Points on a hilly landscape, in no order, each with its height.
A ball rolls from a point to the lowest of its 2 nearest points, and stops where none of them is lower. Distance is the straight distance between rows; heights are no part of it.
q241 h=453: [ -1  27  -4  -7 -10 -16  -3   1  26   7 -12 -12   7 -16  -5  -7 -29   6
 -13   3]
q260 h=195: [  8   7   9   1  12 -20  13 -23 -23  -9   2  -8 -11  16 -29  -1  -5   3
  -8  -7]
q722 h=406: [ 16 -20  -9   2   4   2   7   5  13 -10  -2  -3 -22   6   0   9  28 -12
  11 -26]
q939 h=813: [ 18  -5  -3   6 -34 -16  -9   0  -5   8 -14  -9   6   5 -23 -14 -10 -11
   2   3]
q584 h=485: [-15   6  13  27  -8   0  12 -13   8 -16  22  -5  -5   6  16  -3  -2  -9
   5   3]
q574 h=361: [  6 -18  -2  21 -30 -10 -13  -7   7  11  23  17  16 -18 -14  -2   1 -13
   5   9]
q500 h=429: [-33 -18  -3  -4   1 -15   7  -4   8 -13  14   5  -7  29  16  16   9   7
   8   5]
q101 h=701: [-27  -4   2 -18 -40 -19  -8   4  12 -10 -15  -4 -14  23  19  12  -5   0
  16  10]
q877 h=777: [ 19  10  -4 -12 -14 -14  -2   1 -13  12 -20 -12  15  -2 -16  -1 -16   3
   7 -11]
q159 h=301: [ -5 -23   7  15   3   5 -24   7   7  -9  10  -3   0  -1 -13 -16 -11   3
  -4  18]
q673 h=691: [-47 -22  -6 -23 -29 -22 -28   1  12  -6 -13   3 -23  38   4  10 -10  -1
   4  21]
q720 h=534: [-22  -7  -8   1  10 -18  13 -11  -7 -21 -10  -5 -20   3 -15 -17  -2  10
 -13  10]
q8 h=198: [ 23  14 -11  -1   2   9   1   4  11   7 -16 -18  16 -13  10  13  -3 -16
  11 -25]
q37 h=90: [-25  -9   9   3  16  -8  -3 -33 -30 -22  -5  18   2  15 -16  10   6  -3
 -17  33]
q434 h=193: [ -5 -10   3   0   3  14  -3  10 -10  11  10  -1  26 -19  15 -14  12  -2
  -8  12]
q964 h=331: [ 13  -3   4 -26  -5 -10  -5  -3  17   1  13  -1 -26  26  -3  11  22   0
 -14   8]
q17 h=403: [ 18  22   1  -2  -7 -12   8  23  26   5  -6 -13  -3  -1  -5 -15  -7   0
  -8 -12]
q316 h=194: [ -3 -17  14  -1  -7   6 -13  17  13  -1  30   5   2  11  18  -2 -11  14
  16   9]
q852 h=289: [-11  -9   8 -26 -19  -9 -17  -4  21  -2  17  17 -26  -6   8  -3 -13  17
  -4  28]
q513 h=767: [-19  17   0  18  16   6  18  12  10  -6 -12   6  -5  19   5  12  33   5
   3 -12]
q146 h=402: [ 19  45  -9   5   9  28  21  18  -4  24   9   5  18  -4  10  -5   2   4
   8 -27]
q377 h=670: [ -8 -34 -12 -29 -14 -31 -16  -6  -6   5  13 -12  -4  24  -8  -2  -8  -3
  -1  14]
q431 h=412: [-11  30 -10   6   5  36  17  -5 -27  12  -2  -3   8 -26  17 -18  -2   6
 -16  14]
q383 h=589: [  5  -9 -16  -3 -17  23  -4 -20 -13 -13 -24 -18  -1  -9  -8 -17   4  -5
   1   9]
q822 h=292: [ 26   0  -3   3 -15  -5 -19  18  34  12 -13 -11  18   2  -2  11  -4 -21
   8 -16]
q910 h=504: [-50  29   1  -4  12   9  10 -16 -27  -5 -35  -1   0 -10  13   5  -7   7
 -12  21]
q271 h=330: [  1 -24   0  16 -21  -9 -10   6  12   2  15  14  -6  -7 -15 -25  10  -1
 -11  22]
q711 h=350: [  4  -3  -5 -17  36  15  -2 -10  -7 -11   3  -5 -11  20 -20  -4   3  24
  -9   6]
q362 h=522: [ 18 -19  -3  25   6   8 -19  11  12   3  21   4  14   8 -19   0  -2 -13
  24 -29]
q302 h=518: [ 34  10   0  12  -4 -10 -13  11  -3  24   7  15  30   3 -27   4  -5 -15
  16 -31]
q499 h=109: [-22 -18   3 -13  -2 -21  -7 -32 -15 -15  -1   5 -10   6   1  21  -1 -12
 -12  24]
q357 h=284: [ 21   4  -4  -4  20   0   7  -3 -22   0   6  -8   2  14 -28 -13  -6  20
  -3 -10]
q455 h=146: [ 16  -6 -20 -36  -7  14  -9 -10  22  -5  -4  -7  -2 -24   9   4 -21   7
   9   1]
q128 h=147: [ 43  17   3   0  -1  30   6  13 -30  16 -13   4 -16 -19  24   8   3 -11
  14 -23]
q36 h=465: [-19  -7  -1 -10  18  12  13  -6 -18 -11  -4  26 -16   2  -5  -8  19  32
 -10  22]
q400 h=258: [ 12  15  12   5  -4  22  16  16 -28  18 -23   5  -9 -30  30   6   3  -1
   8  -3]
q786 h=313: [ -2  -1  -6   1  -6 -24   7   7  30  14  20  10  14  -8   9  16  -3  -1
  11 -16]
q706 h=460: [-27 -11   6  11  -6   6  -1 -23   4 -24  16  -1  -1  24  14  19   9 -14
   6   5]
q39 h=321: [ 18   5   8  21  -1   2 -11 -12  -7  14  26  17  21 -18 -16   0   3 -17
   4  -7]
q916 h=351: [  1  -3  22  18  17  18 -16 -12   4 -14  -8   6 -19  -3   2  15   6  -8
  -6  15]
q507 h=713: [ -9  14   7 -10 -35 -12   0  21  19   2 -20 -10  -8   2  15  -6   5   0
   3   5]
q863 h=348: [ 29  22  -2   6 -21  -2  -1  30  26  17  -4  -3  18   0  -6  -6  11 -18
  -4 -17]
q709 h=113: [ -3   4   1   7  31  22  17  20 -23  12   6  -1   7 -11  16 -17  21   3
 -18   0]
q779 h=536: [-22  18   2   2 -11   6   6 -17 -12  -8 -18  -4   1  -4   7  -2  -7   7
   0  10]
q176 h=120: [-14   9  10   6  25  -2   2 -34 -28 -10  -9  -3   2  12 -21   8  -4   3
 -17  12]
q834 h=138: [-23  -7  11   2  23 -10   6 -29 -11 -11   9  -1  -2 -11  18  20   7 -17
 -19  16]
q442 h=452: [ 26 -23 -16   8  -9  10  -4   9  14  -4   7   2  -6  -5  -9  -5   5  -7
  23 -28]
q278 h=379: [-10 -10   5  -6   9 -16   5   7  25   3  25   6  -6  14  14  19  16   5
   3  -9]
q666 h=307: [  0   0 -10 -31 -25 -13 -15 -10  30   3  14   0 -21   7 -10   1  -1   9
  -9  16]
q791 h=645: [  7 -21  -9 -12  -1 -14  -7   0   6   5  18 -12   9  12 -11  -1  -4  -5
   2  -3]
q171 h=380: [-17  -7  15  31  21   5  10  -5 -12 -25  -8   9   0  22  -2  15  26 -15
  -3   3]
q595 h=566: [ 12  18  -6  -8 -15  19  15 -11 -18  -3 -18 -13  -5  -4   7  -2   0   2
   7  -6]
q223 h=629: [  1   2  -1 -24   8 -25   6   0  -5  11 -19 -14  -6 -15   2   0   5  -1
 -18   3]
q717 h=357: [ 23  22  18  22 -13  -3  -1  29  -3  18   6  17  12   9 -16  -9   0   4
  16 -19]
q510 h=617: [-10 -18  -1   6  10 -22 -22 -13  11  -3 -22 -23   4  -2 -16  13 -21 -11
  -4   8]
q697 h=176: [ -9   3  10  14  31  14  11 -21 -26   1  14  -3  12 -17  10   6   9 -17
 -23   9]
q67 h=334: [ -4 -23  13  21   7   5  -5  -1 -18  -7  11   3  12  15  -3   8  12  -6
  12  -5]
q354 h=411: [ -7 -10   7  -8  22  13   5   2  -2 -14  12  11 -20  12   4   6   2  31
   5   3]
q748 h=496: [ -8  40   5  11 -16   4   4   4  17   3   7   4  20  -8  -1 -13 -23  14
   2   5]
q412 h=575: [-33 -18   2 -17   2 -37 -15  -9   1 -10 -12 -15 -17  -6   7  -2 -22  -7
 -14  19]
q942 h=559: [-32 -19   2 -15  18 -18   2  -8 -24 -22 -16 -16 -20  -5   4 -23 -19  -1
 -12  14]
q542 h=410: [  9   7  12  27  32  12 -16  -4   4   3  -2   9  -7  -4 -14  17   7  -5
   1 -13]
q752 h=288: [-17 -26   5   5   8   7   8  16 -21 -18   1  -2   1  17   8 -13  10   9
   9   4]
q643 h=438: [  0   1  11  27  33  -3  10  -8  -1  -6  -6  21 -15  10 -16  27  33 -14
  -7 -10]
q475 h=251: [ 27  35 -17  -9  -5  17  19  21  -4  17  -4  -7  35 -12  16  -9 -21   0
  10 -28]
q896 h=211: [  1  -3   4   2   9  17  24  25 -17  -1   2  -8   5   3  18 -21  17   5
   7 -12]
q840 h=111: [ 36   3 -23 -18 -11  30   1 -16  22   2   4  -1   1 -26   7   0  -4   0
  10 -19]
q590 h=186: [ -3 -23 -27 -21 -13 -10 -11  -3  23   5  -2   4   7 -20  -3  -1 -29  18
  18   2]
q177 h=246: [  4 -19 -26  -2 -26 -18   7  12  27  12  15  16   4 -10  -3  -2  -8  12
  19 -11]
q672 h=462: [-31  15  -8 -17  19  16  13  -3 -19  -2 -16  -8  -3 -21  18 -18  -1  11
 -23  18]
q523 h=365: [ 11  -9   6 -12   7  -6  14   8   3  -9  -1 -10 -22  25   8   8  34  -7
  -5  -7]
q639 h=521: [ -7  13  -3  18   4  -2  23  -9  -1 -20   9  -1 -14   2  -4 -13   9   3
 -13  -3]
q155 h=86: [ 18  31 -15 -19  -3  32   5   1   7   6 -16 -18  17  -4  17   7 -23   6
  15 -21]
q408 h=681: [-20 -41  -4 -27  -9 -23 -29  -4  -2  -8 -14  -5 -19  25   2   9  -1 -11
  -5  26]
q376 h=493: [  4  28   1   6   4  14  14   1   4   9   9   5   8  -9   1  -6  -3  11
  -1 -16]
q252 h=349: [  9  24   0   9   0  32  17   5 -35  25  -3  18   5 -23  15  -1  19  -1
  -6  -2]
q823 h=235: [ 28  25  14  12  -6  10  -2  33   9  13  11  15  21  -1   8  -6 -27   2
  24 -26]
q467 h=675: [ 33  17  -8   3  -5 -12  -4   4   1  19 -17   2  37 -10 -19  15 -26  -7
  14 -28]
q635 h=60: [ 56  13  -9 -15 -12  31  -1   3  -8  10  -6  -1  -8 -23   6  -3   0  -6
   0 -16]
q30 h=595: [-15 -12  -6 -21  -6 -31 -16   0  12   9 -21 -22  12 -12   3   7  -7 -15
 -10  11]
q448 h=236: [ -4  14  16  33  14  -3   4 -18 -20   9  10   8  18  -8 -11   5  13 -21
 -16   0]
q620 h=596: [  3 -23 -14   8  15  -7 -11   0  14   9  32   3  22  13 -21   4   0   6
  16 -17]
q596 h=327: [ -9 -33  11  13   7  15 -21  -3   2 -20  -5   8 -21  -5  -2  -2   6  -4
  -8  29]
q53 h=732: [-23  23   9  10 -13  -9  10  11  16 -11 -20  -7  -9  17  14   2  17   3
  -3   2]
q705 h=101: [ 17  -8  14  12  -5   8 -12  19   4   6  18   4  17   3   4  -3 -33   5
  24  -6]
q701 h=253: [  6  -3  16  -5  -3   4  -1  13  10  -2  17   5 -17  -9  12 -16  -8  16
  -8  19]
q144 h=501: [-15  -6  -7  -7  18 -24  18   0  -7   2  -6  18 -17  -2 -23 -13  16  27
 -22  15]

For each start below, name the point where the ball stops.
q362 => q705
q748 => q155
q144 => q37
q584 => q635
q574 => q37
q507 => q705
q383 => q635
q595 => q635

For each start below, name every point that the ball comes to, in order.
q639 => q584 > q706 > q500 > q278 > q786 > q177 > q590 > q455 > q840 > q635
q53 => q507 > q101 > q673 > q408 > q377 > q791 > q620 > q362 > q442 > q722 > q523 > q964 > q666 > q852 > q701 > q316 > q705
q939 => q791 > q620 > q362 > q442 > q722 > q523 > q964 > q666 > q852 > q701 > q316 > q705
